Points on a hilly landscape, in no order, each with its height.
From any point a ball rolls to the lowest of the 2 points nearest to it. It stops when none of these is lower. Distance is the straight distance between rows; heights are no part of it.
Tevak: [178 101 105 102 133  79 146 165 158 143  86 130 148 122 133  89 141 162
 111 123  93 143 132 120 185 105 181  73 136 159 120 106  84 120 153 137]  h=448
negi: [148 114 116 151 153 138 101  53 159  76 127 122 124 139 195 141 150 143
 136 162  96 131 104  95  86 127 178  90 149 155  78 158 158 159 128 177]  h=420
mimul: [131 112 126  93 158 129 124  71 116 111  98 136 130 122  93  94 184 132
 121 173 151 153 116 119  49 125 151  83 127 130 165 180  78 197 114 160]  h=441
Kevi: [ 79 175  98 169 102  99  99 136 118 118 157 152 107  89 124 142  68  55
 112 135 140 114 103 109 110  98  88 170 126 110 105  94 176  63 130  70]  h=805
puzem: [161 101 136  75 175 130 149 107 144 113 180 122 163 180 115 162 139 181
 135 184 110 120 120 209 104 137 162 101 103 155 120 105 160 139 165 132]  h=476
dig: [178 122 137 140 141 136 122  89 171 131 176 189 155 175 132 153 124 154
 165 164  93 122 147 165 162 101 153 125 148 172  96  65 144  93 164 106]  h=274
buzi: [191 100 123 119  93  76 124 107 134  94  81 121 158  93 138  74 185  75
 155 156 136 153 105 107  95 114 153  88 137  92 135 185  99 148  91 136]  h=520
Vuf: [142 130 143 128 113 100 168 135 158 166 107 135 170 156  99 106 125 219
 132 111 136 124 140 152 200 135 153  70 130 134 118 146  64 186 155 159]  h=736
lan: [ 83 150 206  99 128 143  91 108 110 123 217 130 115 180 145 147 133 131
 134 195 123  91 127 161 113 159  83 139 121 101 143 146 126 121 134 142]  h=683
rera: [ 86 153 113 125 150 105 105 109  96 148 107  88  84  93  83 120  69  78
  69 136 139 134 170  96 114 140 110  71  87 122 161 142 151 117 157 129]  h=347
nugo: [100 165 153 138 118 119 151 191 126 153 138  97  79 150 130  89 113 134
  75  83 173 172 188 113 151 144 136 101  85 121 161  90 153 104 183 119]  h=454
Zaf: [110 168  85 158  95 141  69 106 144 104 127 129  65 120 206 160  95 123
 119 126 104 115 104  81 104 153  90 182 151 121  81 161 113 148 127 164]  h=271
sagu: [140 126 142 131 117 148 107 137 153 128  99 108 127  96 199 143  99 127
 113 107  88  90 159  57 138 153 122 137 124  76 144 154  86 103  91 152]  h=594
von: [ 53 123 138 196 121 144 104 111 111 147 161 196 114 105 147 134  90 115
 127 111 138 132 108  43 129  97 100 147 157 150 128 165 153 121 103 130]  h=776
fuveb: [ 89 142 127 154 103 115  73  79 117 115 103 152  70 145 132  86 113 129
 153 130 132 125 134  78 154 120 127  84 148 132  82 186 148 199 142 176]  h=542
Farit: [189  77 114 127 155 151 166 101 149  93  89 106 162 126 163 110 186 151
 138 115 129 156 118 113 136 119 197  94 149 144 115 145 113 184 113 169]  h=175
Kito: [ 77 167 189 147 137 106 158 145 135 139 182 160 127 180 122 139 111 182
  92  94 168 143 129 130 140 157 129 109  93 126 120 167 156 145 151 116]  h=582
Rira: [135 115 163  89 159  83 141 133 138 115 170 122 159 172 120 130 156 171
 112 175 146 149 110 178  94 143 162  67  94 130 132 165 143 159 157 117]  h=514
Gipet: [110 107 149 127 116 182 124 127 101  89 126 108 123 155 130  95 133 105
 158 109 145 109 154 130 166 132 116 122 124 144 145 137 204 160 125 167]  h=437
bom: [155 118 122 133 134 187 183 177 118 114  97  66 124 144 138 107 180 135
 129  59 178 167 148 175 133 140 159 151 118 128 146  80 149 156 132 125]  h=627
sot: [122 105 142  76 145 156  96 100 105 124 161  79 135 119 104 162 113 114
 117 183  97  94 136 161  83 156  81 124  88 122 177 136 127 100 121 147]  h=407
Bav: [179 121 123 136 119 100 125 112 144 159 142 138 115 112 116 138 152  87
 123 170 129 145 135 137  79 114 106 149 138 133 162  45  83  26 129  62]  h=718
Zela: [150 158 150 128 123 118 170 139 149 128 157 147 169 160 118 176 124 158
 137 104 154 118 127 182 157 144 128 157 128 103  99 104 161 119 117  79]  h=294
nolo: [147 106 122 160 163 181 143  79 138  86 129  96 143 135 196 148 167 138
 134 118 147 151 115 118  87 140 169 129 137 137 101 140 153 159 119 157]  h=329
rogir: [119  69 100 168 188 142 179 101 122 141 109 152 183  79 132 143 115 137
 108 122 126 138 112  86 120  89 184 109 150 152 139 124 120 113  98 140]  h=445
ged: [165 103 143  99 140 111 127 134 157 137 145 137 148 144 156 120  95 204
 105 141  85 102 159 131 195 111 171  53 107 157 134 107  96 118 169 163]  h=511
Fese: [ 93  65 167 129 154 143 203 173 120 113 101 150 231  80 110 119 115 102
 120 119 131 141 113 118 146 101 155 116 111  94 139 132 149 100  88  91]  h=468
Zira: [104 165  80 119 123 115 104 144 110 111 120  72  79 100  99 145  91  69
  88 115 137 136 121 128 100 162 109 125  89 117 121 143 187 119 136 122]  h=395
dima: [123 124  73 112  89 100 104 167 111 124 104 123 105 122  91 101 129  97
 159 118 116 121  94 153 167 117 103 160 137 144 112 131 145 150 128 139]  h=648
zuvi: [136 167  83 152  91  83 119 126 119 161 136 149  89 109 103 148 154 114
 145 137 180 163  74 164  74 116  86 195 156 138 103 112  93 116 123  71]  h=585
tok: [137 147 172  82 115 127  88 142 112 123 116  87  62 145 171  65 145 139
 107 150 114 131 185 111 133 144 140  80  94 115 154 117  86 149 177 155]  h=588
tiz: [130 129 103 181 135 116 197 189 106 169  89 131 153  97  98 123 173 110
 146  68 159 165  96 148 127 108 138 176 150 106 112  93  81 124  88  93]  h=270
nuza: [112 166 114 155 121 136 142 151 127 134 119  98  83 143 124 112 111 117
 110  77 163 162 155 129 157 127 150 114 122 135 102  89 193 127 165 127]  h=500
pag: [107 105 172 114 140 102 169 178 121 124 151 135 167 150 107 115 128 152
  99 110 156 160 127 151 144 145 150  92  88 131 138 163 173 140 147 117]  h=552
dun: [122 154 179  88 104 156 141 195 126 104 179 124 162 169 135 151 117 144
 150  86 130  92 146 187 173 167 121 165  94 102 133 126 182 125 124 105]  h=337
mura: [108 115  79 163 149 132 128  61 111 157  69 145 126  88  86 133  94 136
 139 120 134 116 129  90 137 107 124 124 164 143 118 162 104 172 105 157]  h=387
poti: [126 150 172 152 120  76 112  52 146 135 166 181 131 179 140 136 144 177
 163 168 154 118 112 122 128 115 136  82 159  99  82 151 109 163 125 110]  h=535
dur: [ 81 126 117 135 145 126 113  99  82 116 111 117 127  92  71 101  68  54
 112 152 138  97 147 112 146 104 109  71 115 130 151 121 187 111 137 123]  h=293
Zoni: [120 117 160  96 137 192 163 177 117 114 133 125 187 136 128 144  92 158
 138  71 121  80 166 167 187 145 135 156 105 129 164 114 174 120 132 137]  h=368
pum: [134 124 116  91 133 122 120 119 107 141  65  84 110  99  64 116 150 112
 125 138 136 151 132 126  76 154 106 116 108 106 161 182  70 186 105 149]  h=364
Das: [ 77 175  90 129  95  51  69 148 118 133 140 118  88 112 107 136  79 119
 104 137  93 117  81 132 106 153  72 154  93 114 117 214 117 153 118 141]  h=464
Bemen: [ 81 188 111 140 107  97  95 132 118 107 124  88  81 126 134 150  93 104
  97 118 132 118 109 122  95 177 104 129  88  86  99 202 165 161 125 147]  h=431
Radun: [171 191  98 125 112 134 130  93 147 144 133 125  79 178 119 147 140 190
 144 118 152 111 142 176 165 132 132 147 151 154  80  47 105 150 164 121]  h=98
duzi: [154 102 135 120  95  75  98 118 120  90  99 143 154 119 134  75 151  71
 162 152 107 121 124 121 163  98 142  74 130 109 115 154 154 144 124 141]  h=424
tavaf: [ 99  71 134 126 141  94 138 129 136 139 105 175 186 118  87  95 127 159
 132 113 124 123 103  77 182 107 142  79 142 157 136 205 100 168 126 163]  h=307
nokim: [117 118 171 124 114 111 122 118 100 122 139 125 172 123  85 124 130  99
 153 144 161 112 129 169 110 136 102 112 110  92 161 167 163 120 100 101]  h=163
Zuba: [132  85 121 119 178 134 127  79 127 134 150 141 164 126 104 158  53 145
 111 164  94  90 152 118 149 115 140  70 108 159 145 119 163 110 151 151]  h=349
Femub: [152 125 163 154  98  51 105 143 160 136 139 156 136 109 182 119 145 103
 119 148 105 139 115  60  90 127 121 112 129  70 132 171  86  73  97  92]  h=684
Geter: [ 92  80 140 124 145 124 178 161 106 140 103 143 184 100  68  96 104 121
 129 126 138 123 116 124 171  93 126 116 129 148 161 121 141 113 124 112]  h=430
piz: [107 108 114  90 150 119 107 140 129  75 156 103 117 148 159 136 133 139
 109 145  97 134  94 144 100 143 164  98 100 180 109 171 205 150 152 164]  h=676
bog: [112 139 152 124 117  35 126 186 145 149 132 141 157  94 132 123  96  99
  90 135  98 134 102  95 132 125 117  98  94  80 130 167 110  66 113  76]  h=706
rulag: [141 128 128 127 107 162 114 105 121  78  92  94 153 129 147 133 131 103
 165 120 131  99 139 134 130 145 111 132 131  92 113 163 170 181  92 158]  h=383
Ritu: [126  63 138  99 165 175 154 173 130 117 140 143 199 130 121 158 115 160
 132 117  98 122 131 168 164 127 155 162 120 164 154 114 168 111 127 142]  h=400
Mopa: [108 106 109 142 147 104 164 154 116 128 128 122 146 130  94 114 147 130
 118 100 159 164  95 156 131 122 166 102 120 172 106 155 192 168 146 127]  h=573
nif: [114 142 186 144 105 113 118  98 136  96 187 171 132 196 165 112 183 147
 180 165 154 142 101 150 118 130 141 122 158 121  78 154 160 161 137 117]  h=478
pefik: [ 88  99 124 118 101  87  89 164 122 118 168 171 108 135 136 124 150 114
 139 153 111 143  69 122  98 118  93 173 135 158 132 185 126 118 108 125]  h=607
fumem: [106 170 122 128 140 224 122 131 117 116 158  83  72 155 189 158 127 174
 102  99 138 101 154 139 104 163 121 188 134 138 140  93 118 136 147 147]  h=689
zeriz: [104 133 115 138 101 163 103 119 126 134 115 139 105 122 148 147 118 150
 147 109 107  98 113  90 133 139  79 186 165 131 117 168  88 162  81 169]  h=166
siz: [103 117 130 173 171 197 156 122 116 141 153 119 148 129 169 189 115 186
 110  84 141 121 112 107 118 156 127 165 127 140 123 167 116 159 100 156]  h=741
Rafo: [110 167 104 158  99 117 122 131 141 161  93 148 128 128 131 157  82 174
 150  89 102  91 106 100 188 139  99 175 158  96  91 175  83 171  94 171]  h=62
sesik: [157 172 106 135 126 148 123  92 138 142 112 140 141 117 106 170  69 116
 143 130 112  69 144 137 177 117  86 150 140  94 108  87 119 112 112 100]  h=250
gonan: [186 153  85 128 136 144 129  66 141 137  91 120 130 134  90 163 116 147
 162 122 135  93 151 170 156 115 120 139 165 124  92  69 122 158 132 113]  h=190
kavu: [111  78 173 182 150 171 184 125  85 154 181 167 147 155 126 122 169 147
 123 131 205 173 151 151 100  93 142 155 131 145 166  86 147 109 127  94]  h=673
Zal: [ 50 137 109 186 136 161 119 123 100 128 160 165 106 105 123 154  65  89
 109 118 138 125 104  94 133  98 107 160 149 148 112 113 188 105 132 113]  h=792
riv: [131 187 150  87 132 154 107 111 117 134  85  71  62 144 158 117 138 147
 115 131 111 129 152 113  74 179 138 138 133  74 129 160  53 197 160 166]  h=652
Puz: [108  90 150 131 151 106 131  87 100 161 157 160 146 130  73 106  71 128
 112 186 131 103 170 133 169  89 130  60 107 151 170  97 142  89 170 128]  h=295
rokog: [145 126 140 195 117 142 172 129 120 160 109 169 170 110 132 148 152 113
 160  93 166 130 113 130 136 102 110 192 179  79 115  87  93  99  75  68]  h=343
mok: [178  82 137  92 134 125 162 167 152 114  96 107 186  79 134 116 144  75
 116 140  80 145 143 112 109 107 158 115 118 102 162  86 100  52 107 107]  h=678
Duvi: [150 114 167 102 131 154 147 128 128 161 122 100 132 133 112 134 100 173
 107 134 142  97 197 134 151 140 102 105  99  92 179 104  64 122 132 144]  h=733
maza: [101 182 142 126 101  69 123 197 144 175 176 143  64 158 110 117 141 152
  98 118 145 173 113 135 124 158 108 138 107 141 117 128 108 115 150  98]  h=667
Podi: [100 117 142 126 147  93 125 102  91 138 154 141 142 113  64 116 100  93
 126 166 158 125 142 157 118 105 120  76 108 138 167 136 175  89 138  83]  h=232
kuf: [130 172  89 161 115 116 135 109 128 199 123 149  91 122  79 164 121 155
 131 129 152 138 115 141 143 120  87 181 171 150 105  72  80 104 131  91]  h=611
zat: [176  98 118 101 105 111 151 149 150 106  55 105 152 116 132  65 177 137
 156 111 124 146 121 121 172 116 178  87 155 141 117 144  85 173 118 162]  h=341
Fovu: [140 108 166 166 121 167 131 112 153  89 157 157 149 157 197 138 184 126
 166 125 135 155 113 125 105 127 147 158 158 133  97 126 154 129 113 139]  h=408
zefi: [109 133 132 105 130 126  87  91 119 100 124 140  85 167 147  83 178 137
 157 178 114 128 102  99 119 120 124 111 162 142 102 175 101 208 132 184]  h=606
bevu: [ 93 117 134 133 157 192 119 107 146 107 167 142 136 148 192 179 106 195
 137 127  81  96 102 115 134 152 129 146 139 159 110 161 135 154 118 188]  h=723
Sezaz: [131  92 153 179 131 120 167  99 136 145 125 192 197  95 156 128 162 110
 168 121 156 151 116 111 107  91 161 134 175  93 128 140 105 102  79  89]  h=411
bez: [ 64 136 141 168 149 140 130 120 115 161 171 166 124 115 122 189  79 165
  86  99 134 117 109  86 121 150  95 154 123 151 138 178 120 125 101 131]  h=758
Mutup: [152 124  87 143  98 117 107  83 121 129 114 134  96 106 117 121 158  82
 156 151 145 144 108 135  91 105 103 159 169 150 134 112 117 108 104 107]  h=547
vug: [112  82 101 125 189 160 139 100 118 124 114 114 170  80 107 166  71 121
  93 150  99 105 121 102 117 106 141 107 120 155 170 136 151  95 109 154]  h=394
butov: [144  90 166 146 117 112 178 121 130 110  81 151 226  94 123 103 145  97
 159 112 145 122 118 113 140  98 145 118 146  73 141 153 123 119  77 114]  h=467
mal: [181 124  80 118 154 128 174 167 138 155  88  80 128 119 111 131 162 147
 103  94 143 169 124 170 126 125 164 130 129 161 122  81 117 128 144 114]  h=597
Pil: [126 108 124 120 134  73 124 174 165 133 115 162 170  93 154 150  77 144
 115 139  52 102  93  88 153 109 133 123 130 105 110 151  98  85  99 119]  h=725
Vari: [138 142 119 110  70 152  85 189 126 110 136 132  82 142 157  82 145  72
 152  96 121 129 142 120 157 124 108 173 148 129 130  72 163  99 130 127]  h=728
tesu: [145 112 145  99 113 150 127 109  86 131 111 109 168 122  47 120 137  69
 177 149 156  98 154 183 135 121  80 138 126 108 178 106 148 117  94 108]  h=227
sagug: [106 136 150 125 118  90 128 149 131 120 133 179 178 137 120 122  73 130
 154 131  95  80 121 122 217 102 136 100 124 113  87 127 174 129 146 120]  h=266
Pizap: [182  92 116  79 149  91 153 172 148 118 100  71 149  88 131 108 145 106
  83 137  97 162 121 109  97 144 160  85  97 129 166 132  93  86 128 116]  h=651
met: [171  82 115 126 126 132 121 127 143 164 133 146 126  97 127 145 148 114
 129 161  93 139 121 117  98 114 101 195 159 165 174  79  45  42  92 118]  h=734
dotam: [114 116  64 159 135 121 162 166  89 159  76 109 145  92  69 117 175  97
 148  84 156 170  79 153 110 117 131 167 142 142 132 146  98 179  88 129]  h=169
fasod: [122 162 129  69 116 163 110 155  99 121 107  44  77 121 112 127 111 124
 106 103 123 104 172 164 127 175 108 132  85 104 157 109 132 140 149 146]  h=465
disi: [114  74 147 103 164 122 127  98 127 104 160 157 162 141 117 114 196 146
 148 186 119 138  74 143  59 116 155 119 146 151 152 200 101 168 100 157]  h=515
Kofat: [132 106  80 132 151 154 125  52 119 124 136 147 173  68  96 175 100  82
 156 171 124 111 111 151  62  86 126 141 158 156 151 115 136  80 108 113]  h=327
vibu: [127 110 140 142 122 178 134 160 144 112 101 139 157  98 197 124 114 113
 127  89  82 110 154  70 169 125 139 153 146 118 145 112 132  89 102 152]  h=568
manu: [143  83  92 161 203 131 160 121 117 153 110 131 155  64 135 144 137 134
  64 103 128 175 111  58  70 109 183  99 119 154 164 154  79 122 105 138]  h=498
Betut: [125 166  88 130  77  77  95 157 111 124  96 145  94 129  93  68 106  53
 159 134 107 107 116 142 187  74  90 138 135  92  80  94 157 133 136 115]  h=677
lisu: [ 74 156  98 169 123 158 121  88  94 143  92 123  88 113  82 129  83 116
 139 100 151 115 139 105 155 126 100 146 150 132 103 139 159 174 119 165]  h=440
luza: [101 115 158 105 134 193 155 139  82 119 115 101  99 186 126  72 176 150
 111 135 173 143 186 134 111 138 119 114 114 131 191 133 117 183 157 172]  h=530
Tisez: [157  76 131  90 148 136 143 149 142 100 154 146 187 141 118 168 155 132
 155 152 100 142 118 208 113 139 147 152 120 159 127 108 161 114 128 110]  h=439
Mevin: [155  91  93 104 125 115 151 103 104 134  73  95 153  83  55 114 167  97
 151 129 162 150 108 163  86 115 132 133 136 116 157 155 107 152  82 130]  h=286
pubo: [169 149 129 140 104 109  92  78 167 164  96 125  86 120 170 145 126 128
 125 143 109 116 172  68 113 146 107 138 152  75 126  96  41  95 127 107]  h=410
Kuz: [140 119 130 124 126  69  75 122 148 138 137 154  88 108 155 114 163 125
 111 179  91 155 100  65  63 129 119 107 124 137 136 176  58 117 115 127]  h=647
gare: [128 185 157 135 144  92 155 147 166 125 180 121 110 171 164 158 135 187
  83  99 146 149 115 133 118 174 167 108  99 117  80 156 143 142 161 104]  h=610
nasus: [109 106 164 111 125 180 139 132 100  88 143  94  91 170 144  81 189  99
 139 135 164 158 158 134  95 130 121 134 130 138 166 130 168 147 131 152]  h=488
Poz: [130 126 158 101  90 118  91 133 110 112 100 130 168 125 127  86  95  85
 158 132 111  75 150 132 227 113 116  63 117  95 117 133 158 157 135 149]  h=336
lopuf: [125 153 144 172 116 125 108  42 126 151 101 122  81 129 132 134 120 127
 118 135 163 138 172  85  95 136 108 120 136  79 120 128 102 127 135  99]  h=463
bup: [119 145 160 108 138 122 155 121 142 164 114 124 146 157  82 134 118 199
 116 123 141 120 159 134 150 152 113  87 100 106 146 170  64 192 134 156]  h=715
muso: [153 127 153  69 116 144  92 148 126 112 132  91 114 141 159  90 124 177
 121 139  93  83 168 147 170 144 152  74  94 133 150 118 100 148 160 165]  h=551
nuf: [165 105  92 116 129 129 118  94 122 104 110 119 117 138 118 120 169 100
 151 157 135 149 112 160 100 110 142 117 143 171 112  99 162 132 125 128]  h=501
bapa: [ 81 129 141 108 152 127 118 123 133  99 174 143 123 171 156 135 118 192
 127 135 106 106  85 134 142 137 151 112 127 168  93 197 178 175 147 176]  h=702
losav: [121 165 115 132 131  63 144 163 124 177 143 118  86 118  73 137 116 115
  76 127 153 165 124 150 114 133 123 127 107 142 129  94 124  73 152  72]  h=646
miv: [ 94 164 142 156 123  91  95  62 119 151 148 178  95 125 115 132 118 147
 131 147 157 126 126  95  98 125 106  97 128 114 126 183 104 149 118 111]  h=507
lorar: [146 119  81 161 139 118 115 124 172 112 104 164 157  90 179 161  89 129
 128 127  58 106  88  72 139  93 148 148 156 134  77 131 123  94 113 135]  h=742
gafer: [156 180 100 133  92 106  65 104 160 120 128 122  65 112 199 163 100 114
 123 140  86  98 133 101 120 158  97 160 126 104  91 116  92 101 139 118]  h=348
pivod: [133 183 109 117 124 187 113 112 147 121 100  80  56 134 193 159 123 177
 115 103 118 103 151 124 104 178 144 163 131 100 116 114  87 164 156 145]  h=674
zug: [145 115 141 157 147 166  95  35 163  98 135 128 146 140 185 150 103 144
 137 159  95  98 172  85 121 134 148  81 134 125 111 134 145 118 143 175]  h=491
Tefav: [144 135 111 116 102 144 114 187 152 126 152 169 126 139 154 108 131 103
 154 130  71 132 135 123 171  90 118 184 153 158 106  43 133  59 137 102]  h=751
kov: [153 113 101 121 144 185 114  68 121 101 133  93 155 101 107 177 123  86
 146 163 128 100 137 170  65 149 101 149 124 138 155 113 156 106 114 133]  h=371
sev: [149 155 151 100 111 170 122 115 111 123  69  45  47 139 152  83 162 112
 112 121 144 159 191 114  78 152 137 122 109  87 144 110  86 162 173 140]  h=626
varus: [ 97 155 128 178 127 121 174 129 106 146  99 116 175  87  96 146 120  90
 120  89 189 147 129 129 103 122 120 133 130  60 127 131 148 109  94  73]  h=178
Kigin: [157 166 155 106 100 154 135 186 131  83 146  87 139 155 157 128 143  91
 135  70 150 113 156 173 126 176 126 160  94  91 129 104 198 119 136  91]  h=372
sode: [ 80 162 162 157 136 138 154 137 118 156 100 129 113 152  80 105 154 156
 127  98 177 160 132 120 122 150 109 108 107 118 138 170 113 206 129 152]  h=692
pipar: [159 122 130  41 137 167 116 171 124 109 137  70 121 139 137 145 139 142
 127 140 103  93 121 180 102 166 117 151 100 126 164 124 121 128 124 141]  h=438
mume: [137 132 113 144 126 117 121  60 123 118  89 132 168  88 107 141  81 107
 152 134 134  82 133 115 138 121 117 106 146  80 112 169 136 157  85 144]  h=319
gobe: [130 165 164 104 116  73 139 186 148 188 158 126  88 160 117 112 125 196
  88 115 130 135 159 154 170 152 130 109  83 130 134 101  71 100 170 101]  h=687
kuve: [107 152 164  73 126 163  66 122 103  96 186 104  98 176 152 120 151 112
 155 185  92  88 119 181 130 151 113 126 124 130 130 127 140 142 148 175]  h=700
nol: [131 112 119 155 157  92 161 128 139 147  79 134 129  83 123  83 151 110
  74 112 147 196 143  56 105 105 174  61 122 149 158 139  85 131 137 131]  h=560
Zivi: [ 77 173 121 162  98 148 106  84 111 148  94 126  40 139 111  97 109 140
 141  95 144 154 160  78 147 132 114 130 149 130  88 137 122 197 161 177]  h=487
meno: [100  68 142 110 138 112 158 132 109 131 103 134 221 112  44 108  95 133
 143 121 150  89 115 143 187 126 129  84 126 123 155 175 132 156 125 136]  h=389
famo: [117 103 127 120 136 162 129 101 106 131 131 153 185  91  57 148 104  67
 166 166 118  94 145 160 122  86  93 151 130 126 169  84 138  64 107  94]  h=277
sofil: [143 132 116 195 160 163 157  81 124 144 121 110 160 104 142 185 125 123
 117  94 191 126 124 121  81 141 137 143 144  90 114 126 132 133  99  88]  h=265
dami: [156 105  94  77 144 106 112 166 138  90 124  93 101 126 171 130 175 137
 118 144  85 147  72 142  75 144 160 117 117 166 115 161 141 136 130 151]  h=644
guful: [121 143  66 106  98 119 115 201 129 142 154 140  65 148  95 120 122 128
 134 101 127 147  78 164 165 113 116 175 145 184 103  70 159 120 157 124]  h=619
Pozut: [173 100  88 102 122  72  92 128 154 106  93 113 114 102 148 109 173 123
 126 155  83 156  86  95  78 116 151 110 128 141 125 180  89 144  97 152]  h=596
genav: [155 173  96 107  77 112  68 180 123 106 139 114 103 119 145 102 115  49
 139 126  84 107 136 151 152 111  92 157 109  99 115  83 158  99 141  92]  h=705
Matuz: [117 163 163 124 122 128 151 196 115 133 162  81 105 139 142 146 127 105
  80  87 174 150 159 145 102 176 115 141  78  95 154 108 172  80 143  85]  h=409
nalu: [160 182 119 145 124 116 154  95 156 152 136 105 135 136 124 197 133 152
 116 116 172 125 112 164  93 168 118 159 123  79  85 128 120 132 117  74]  h=331
vobi: [138 105 161 127 141 153 123  98 126 142 133 112 127 124 150 120  95 128
  98 150 115 107 199  94 136 131 112 101 100 108 188 103 105  72 141 138]  h=747
luta: [142 115 136 169 134 183 113  78 160  79  89 130 158 103 182 115 108  79
 154 134  80 103 170  47 152 115 146 107 151 107 119 128 148  99 108 171]  h=534
Pavor: [156 151 156 121 126 119 159 120 140 149 181 181 152 178  94 154 107 162
 157 140 140 111 154 192 183 114 127 153 128 138 116  51 149  98 158  71]  h=246
dafa: [164 182 119 103  94 105 108 136 129 155 162 150 100 166  89 123 114 135
 164 127 131 100 134 188 203 114 109 150 136 140  93  49 128 111 151  86]  h=189
Gela: [153 177  71 133 142 109 143 134 149 171 115 103 111 104  87 179 108 114
  90 111 145 129 123 148 121 127 111 169 123 124 113  52 102  67 145  65]  h=629
mafuf: [ 96 149 130  91 110 148 132 159  88 143 110  56  81 143  66  87 102 124
 110 110 156 128 187 173 163 158 108 100  79 137 171 110 145 160 177 161]  h=489
vev: [137 107 121  99 140  82 125 159 144 144  88 102 108  97 135  95 123 118
  65 141 103 153 156  72 124 135 137  58  87 136 166 157  78 113 154 140]  h=615
mekif: [ 98  74 109 116 146 116 120 131 120 117 168 168 141 141 117 142 173 166
 152 162 118 143  37 166  84 116 136 167 152 191 121 180 127 158 121 145]  h=564
sak: [111 108 100 181 144 162 144 144 135 105 127 194 180  95 164 156 104 106
 146 127  87 122  81 104 146  72 139 191 158 137  79  97 142  99 101 109]  h=759
lemo: [148  78 158 130 135 137 131 100 143 153 129 129 137 107 136 126 137 125
 110 164 116 138 165  76  90 132 110 136 122 121 203 120  53  69 101 142]  h=753
kevu: [193 117  62 107 138 105 138 142 148 109  96 113 108 130 115  90 177 103
 137 134 118 171 116 149 130  92 173 113 155 186  96  56 149 121 150 110]  h=553
gasib: [163  94 144 165 147 180 204 149 110 140 138 114 147 150 142 127 176 131
 122  91 190 165 169 160 124 124 148 163 123 125 160  55 142 104 138 105]  h=650
Pafot: [122 163 111 132 134 107 149 158 135 113 155 108 108 161 129 128 134 151
 104  82 150 163 106 168 144 146 178 120 109 162  73 111 200 147 165 118]  h=537
rema: [161 145  70 103 127 163 126 159 127 124 131 126  83 148 108 108 136 119
 145 106 123 140 138 160 172  92 140 145 155 201 104  35 163 122 175 115]  h=595
pagi: [127 146 128 112 109 194 106 180 140 108 175 115  84 156 195 121 133 169
 129  81 101 116 146 133 134 154 144 181 131 174 140  76 146 110 151 138]  h=704
kivi: [110 107 126 155 133 103 145 132 139 145 112 171 172 129 114 142 125 180
 155 103 125 114  78 110 162 116 131 133 159 129 105 198 104 184  91 154]  h=199
Pokuz: [164 118 163 125 110  98 145 174 142 143 126 112 144 112 143 126 155  81
 108 132 128 151 157 129 106 137 111 150 118  83 165  82 106  38 125  62]  h=701
lat: [156 131 110 110  87 177 100 192 137  85 152 118  82 167 178  96 182 119
 168 101 124 154 116 153 123 133 137 182 151 173 118  68 167 133 139 146]  h=724
buk: [ 73 168 183 135 118 130 101 114 137 134 216 164  88 166 178 166 118 149
 111 169 125 118 109 114  91 160  81 158 125 125 126 145 113  86 143 108]  h=666
fufoz: [ 94 138 120 140 124 135 126 155 125 120 124 143  91 168 147  98 179 155
 133  94 142 156  96 110 124 136 127 140 146 148 106 181 118 200 118 167]  h=659
nuko: [ 84 146 149 149  86 102  60 125 120 136 197 188  65 133 147 122 122 111
 129 170 117 128 102  84 100 123  58 164 138 147 133 155 111  97 119 119]  h=641
ses: [129 100 158 148 141 101 151 125 154 124 151 199 180 143 148 137 112 157
 147 140 112 137 121 125 177 108 164 114 144 141  90 116 168 108 138 111]  h=180

For each start below, name the point where the ball stops.
fumem | Farit
Zal | Pozut
lan | dotam

Call two points neighbours if one is among the 2 nearest of the other. Go from one point of each pair to the other, from neighbour to neighbour, staying as low as possible. Name the highest point that can't be avoided.
ses, varus | nalu
Radun, ses | dig
Rafo, Farit | poti
Rafo, dotam | Fese
